Each row is a point on a landscape with many valleys, with its height.
A ball rolls from a point to the lowest of its 2 nearest points, and stops where none of them is lower. Distance is the straight distance between rows; heights are no part of it.
(430): [ 33 -24   1   6   1  16  14   5  11 -19 -11 -17 -32   0   4 -27  -9 -39
  -1   7]  (h 4.59)
(465): [-10  19 -19   6  14 -38  11   2 -22   4  58  18   2   3  -7  46   2  37
  32  -7]  (h 3.72)
(336): [ 12  18 -22   9  13   7 -17 -14  -8  17  14   4  11 -19 -23   4  -6  11
  12   9]  (h 3.52)
(259): [-47  19  21  27 -33   0  19   5  -8 -19  13   3  -7  34  10  11  27  16
   8 -29]  (h 3.45)
(750): [ -1  40 -12  -3 -29 -14  27  -9 -21 -10  -6   7  20   7  12  46 -15  38
  11   1]  (h 6.69)
(122): [-15   2  11  15   5   7 -23  -6  -7 -10 -24  26   9 -14   1   9  10  13
  16 -36]  (h 1.68)
(428): [ 12 -19   7 -19 -16  -7  24  11  24  -9 -44 -37  -7  13  48 -35 -29 -24
 -19  19]  (h 6.31)
(130): [ 33   4 -21  13 -22  21   7 -26 -11 -27 -14  -9 -26  -6 -10 -18   7 -41
   6  -3]  (h 3.71)
(677): [-34 -12  31  -9 -45  -3  24  39  15 -17  -8 -10  13  45  36 -15  13  13
 -44  -2]  (h 7.90)
(783): [-13  -6   0 -13  53 -20 -13  11  -9  40  28  35  33 -15 -12  35 -10  52
   0 -12]  (h 3.60)
(680): [-40 -31  19   6 -23  -3   7  58  23 -33  25 -23 -12  32  15   0  15  14
 -20  13]  (h 3.25)
(125): [  8 -43  16 -17  45  11 -10  22  31  23  14   7 -28  -1 -19 -24  13 -44
   1   0]  (h 0.72)
(99): [-23  50  25  13 -43 -14  50   5 -12  -2   3   8  20  33  24  20  17  34
   5 -21]  (h 7.13)
(18): [-29 -21  -8  25 -21   6  16  32  13 -34  35 -21 -21  47  -7   1   3  -9
   4  -3]  (h 4.06)
(329): [-25 -36   3  18 -19   5   7  45  24 -41  13 -13 -19  39   6  -5   3  -4
  -4   2]  (h 3.73)
(253): [-21 -34  35 -12  -5  -7  -9  38  18 -22 -34 -22   1   4  41 -19  -9   0
 -30   5]  (h 7.75)
(64): [ -8  -8  27 -16 -21  -9   2  -3   8 -11 -56 -24  13   6  46 -25 -14 -17
 -23 -19]  (h 2.40)
(423): [ 27 -18 -11  10 -22   9  28  13  14 -25 -18 -31 -22  17  18 -25 -18 -34
 -14  12]  (h 5.12)
(197): [ 35   6  21 -28  21  11   7 -39  15  68   4   6 -28 -46 -34  -8  19 -26
  -6   9]  (h 4.53)
(5): [-47  -2  15  25 -36   8  26  19   0 -33  11  -5 -11  48   4   4  25   0
   4 -27]  (h 3.80)
(276): [ 11 -34  -4   1  35  10 -10   9  32  34  31   2 -17   4 -32 -28  15 -43
  -9   3]  (h 1.30)
(666): [  5  32 -31  16 -30  -3   8 -21 -21 -17  18  12  -5  10 -11  33   3  11
  32   4]  (h 2.93)
(309): [-20 -13 -24  26  -6   6   6  16   8 -17  56 -29 -19  42 -22  -3   0 -16
   6   2]  (h 4.35)
(766): [  0  10  31 -14  42   3 -26  -7  -4  24 -39  12  26 -38   5  -1 -14  20
   4 -11]  (h 1.41)
(78): [ 28  23 -25 -25  15 -17   2 -18 -37   6 -14  15  21 -32  -4  36 -35  33
 -16  29]  (h 5.54)
(22): [-38  -1  33 -10   4  -8 -16   7   8   7 -43 -35  25  -6  38 -25 -16  18
 -39  13]  (h 1.99)
(56): [ -3 -30  43 -31  16  -3  -5  17  14 -10 -44 -31  -2 -12  53 -29 -16 -13
 -20   5]  (h 7.29)
(547): [-17   4  11  -8  43 -14 -16  11 -16  27   0  18  34 -27   0  29 -22  64
  -9  -4]  (h 3.03)
(80): [-33  27  16  19 -36   0  17  -1  -8 -12 -10   4  12  25  19  19  14  24
   5 -32]  (h 3.00)
(171): [ -5   4  10  -4  35  -3 -28   5  -6  19 -17  23  28 -27  -2  15 -12  38
   6 -14]  (h 2.29)
(629): [-25 -40  14  -2   2  -1 -12  62  31 -27  19 -25  -6  14  10 -11  -6  10
 -17  32]  (h 2.63)
(338): [ 27  12 -36   3   3  -2 -13 -21 -13  13  21  39   2 -13 -27  20   6   9
  24   8]  (h 4.04)
(513): [ -5   7 -38  28 -16   8   6 -10  -4  -9  58 -21 -12  24 -36   1  10 -16
  17   7]  (h 4.63)
(663): [  0  -2  18  -2  23  13 -26 -15  -3   1 -30  21   4 -23  -3  -4   9 -17
  23 -32]  (h 2.43)
(174): [-30 -12  27   0  33  10 -35  18   7   9  -5 -13  16 -11  -2 -12  -3   7
 -16   0]  (h 1.74)
(665): [ 23   2 -26 -15  21 -10 -18 -12 -14  16   5  51   6 -23 -22  32   3  12
  18   3]  (h 4.40)
(541): [ 25 -12 -24  14  11   9  -6 -21  13  18  32  10 -17  -5 -40 -23  27 -36
   1   1]  (h 2.31)
(713): [-24  -5  35 -21 -23 -10  -6  11  11  -2 -52 -18  24   8  51 -27 -10   4
 -40 -10]  (h 0.69)
(556): [ 36  28 -31  18 -38  13   1 -35 -17 -18  -2  -1 -15  -1 -18  -3   9 -20
   6  16]  (h 3.05)
(564): [-21   4  -4  16 -39  10  27   7   4 -29  -4 -13   2  43   4   1   7 -14
  -3 -18]  (h 4.24)
(846): [  6 -11 -28  25 -22  18   2 -16  -7 -35   0   7 -26  13 -21  -9  14 -39
  23 -15]  (h 4.20)
(19): [ 33   2 -36  15 -14  12 -10 -33  -4   0  29  21 -23  -7 -42  -9  28 -26
  18   7]  (h 1.71)
(785): [-25  18   4  18 -20   3  -4 -10 -16 -17 -18  16   6  -1   9  24   6  27
  18 -31]  (h 2.38)
(425): [-38   6  -7  31 -14  -7   4  -4  -7 -14  49  -1  -7  28 -12  17  20   6
  33 -20]  (h 4.93)
(749): [  2 -53  17 -15  43   3 -18  47  37   9  16  -6 -15   0 -10 -29  -2 -28
  -5  22]  (h 1.37)
(157): [ 19  28 -22 -13 -20 -14  16 -17 -33 -18 -17  23  10  -4   7  52 -21  30
   5   3]  (h 6.46)
(858): [ -5  -5 -18 -19  48 -33   2   4 -24  24  50  32  22  -9 -15  53  -8  41
   4  -6]  (h 3.98)
(759): [-17 -43  -8   4  40   3 -28  11  36  32  30  22  -7  10 -27 -15  28 -38
   8 -10]  (h 1.83)
(415): [-30 -45   8   6  36   8 -34  29  23   4  32   8  -2  11 -19 -15  21 -16
  -4  -6]  (h 2.30)
(574): [ -4  16  14  -2 -30  -2   5 -17   0 -10 -55 -15  21   4  34 -12  -9 -13
 -18 -20]  (h 3.53)
(817): [ 32  37 -19  -3 -24  -5   4 -25 -23 -10 -32  12  12 -13  13  30 -20  19
   5  10]  (h 6.17)
(651): [ 18 -22  27 -27   7   2  10   7  11  -6 -41 -34 -11  -5  49 -34 -25 -25
 -13   9]  (h 6.86)
(187): [ 32   0   4  -4  25  15  -1 -19   0  20   3 -16 -15 -26 -21 -35  -1 -31
  -8  10]  (h 3.56)
(59): [ -5   2  -3  19 -20  13   3  -4   1 -19 -19 -18   4  14   2  -8  -2 -19
  -4 -14]  (h 4.75)
(674): [-30 -22  21  -1  45   7 -43  17  21  28  15   6  12  -4 -22  -9  13   1
  -4 -13]  (h 2.46)
(454): [ 32   8   9 -14  24  17  -8 -27  -5  35 -14  20 -13 -36 -15  -4  16 -25
  16 -11]  (h 3.57)
(7): [ 31 -10  -6  -5 -19  -1  37  -3  12 -11 -30 -45 -19   8  30 -39 -28 -30
 -23  23]  (h 5.69)
(853): [ -8  10 -35  26   7  -5  -3  -8   3  16  82 -21   1  22 -29   7  11   2
  24  12]  (h 4.57)
(57): [-13  18 -21  20  10  -8  -4  -2   0  17  63 -14   8   8 -24  17  -1  21
  22   4]  (h 4.31)
(742): [ 20  -4  22 -16  29  19 -15 -20  -7  13 -27  14 -14 -26  -5 -12  19 -34
  22 -27]  (h 3.01)
(494): [-34 -10 -14  30  -3   6  -8  -9 -10 -13  34  19  -9  13 -15   9  24   0
  38 -27]  (h 4.73)
(685): [-13 -18  10 -20 -30 -16  23  26  29  -9 -37 -34  10  27  51 -38 -20  -2
 -32  28]  (h 6.94)
(79): [-37   1  32  -3 -50   6  23  23   4 -19 -16   1  15  47  36 -13  16   5
 -31 -27]  (h 8.24)
(902): [ 22  10 -11   7  17  12 -13 -17   1  24   8  -1   0 -21 -27 -17  -2 -15
   4  11]  (h 3.02)
(215): [ -7 -44  21 -13  24   0 -20  52  30 -14  -2 -21  -8  -2  10 -27  -7  -6
 -12  35]  (h 2.01)
(638): [ 47  16  23 -35  22  18   0 -36   1  48 -16  17 -18 -50 -17  -7  16 -18
  10   3]  (h 4.10)
(919): [-29 -35  32 -12 -32  -7  -1  50  24 -27 -26  -9  -1  22  46 -17  10  10
 -37   5]  (h 8.11)
(193): [ -6  12 -18  -5  34 -29   4   3 -15  26  60  12  16  -6 -14  43  -6  36
  14   5]  (h 4.07)
(142): [ -6  17 -20  15   8  -5  -6  -5  -6  12  27  -1  14  -5 -18  19  -9  26
  19  -4]  (h 3.95)
(692): [ 38  14 -15 -34  28 -13  -8 -12 -29  13 -22  35  16 -36  -9  36 -22  22
 -10  14]  (h 5.15)
(935): [ 47  28 -26  -5 -19  -1  -6 -30 -24 -11 -13  27  -7 -17  -6  27 -12  13
   6  23]  (h 5.78)
(949): [-30 -13  18 -19 -42  -9  28  35  23 -12 -18 -27  22  39  43 -31  -8  10
 -44  21]  (h 7.44)
(878): [ 40   5 -16 -32  31 -13 -12 -12 -18  24 -14  56   7 -36 -19  32  -5  10
   4   4]  (h 4.76)
(291): [ 20  30 -25 -17  17 -14  10 -15 -24  25 -13  -3  25 -29  -3  19 -40  42
 -16  40]  (h 5.91)
(601): [-13  24 -17  15 -13 -20  17  -6 -20 -11  34  11  -3  11  -9  42   3  30
  38  -8]  (h 3.34)
(729): [ 46  24 -13  -2  -6   1 -10 -30 -16   1 -16  19  -7 -30 -13   7  -2  -3
  14  11]  (h 5.38)
(409): [ 15  21  -4   8 -20   5   2 -25  -7 -11 -35 -18   7  -9  10 -10 -12 -20
  -6  -5]  (h 4.41)
(938): [ 30  34 -14  -8  12  -4   6 -25 -16  21 -32 -15  21 -37   6  -1 -31  28
 -12  36]  (h 6.33)
(273): [ 30  -2  15 -19  30  15   5 -22  13  52   5  -5 -23 -33 -29 -28  12 -35
  -9   9]  (h 4.09)
(389): [ 21  21 -41  19 -28   7  -8 -34 -19 -16  20  20 -21   3 -26  10  16 -11
  32   2]  (h 2.36)
(58): [ 29  24  -6   1  -5  10  -8 -29 -11   1 -30  -4   0 -28   1  -6  -6 -12
   7   2]  (h 4.92)
(607): [-13  42   7   2 -31 -23  44  -1 -22  -9   0  15  15  15  20  43   5  46
  10 -16]  (h 6.90)
(113): [-39  -8  31  -2  17   2 -29  20   8   0 -19 -29  17  -7  19 -15  -8  19
 -36  14]  (h 0.71)
(434): [ 41 -21   5  -4  15  17  11 -12   6   6   6 -11 -35 -16 -18 -35   3 -44
  -6   6]  (h 4.05)
(13): [-28 -14 -17  27 -14  13  -7 -10  -6 -29  15  11 -13  19 -16  -2  17 -25
  29 -29]  (h 4.51)

Two balls start at each pair of points below. Name the first point that both come to, or write -.
(465) / (157) | -
(607) / (494) | -
(846) / (59) | -
(638) / (938) | -
(513) / (13) | -

For each start below, name the point where the ball stops.
(564) | (122)
(425) | (19)
(193) | (19)
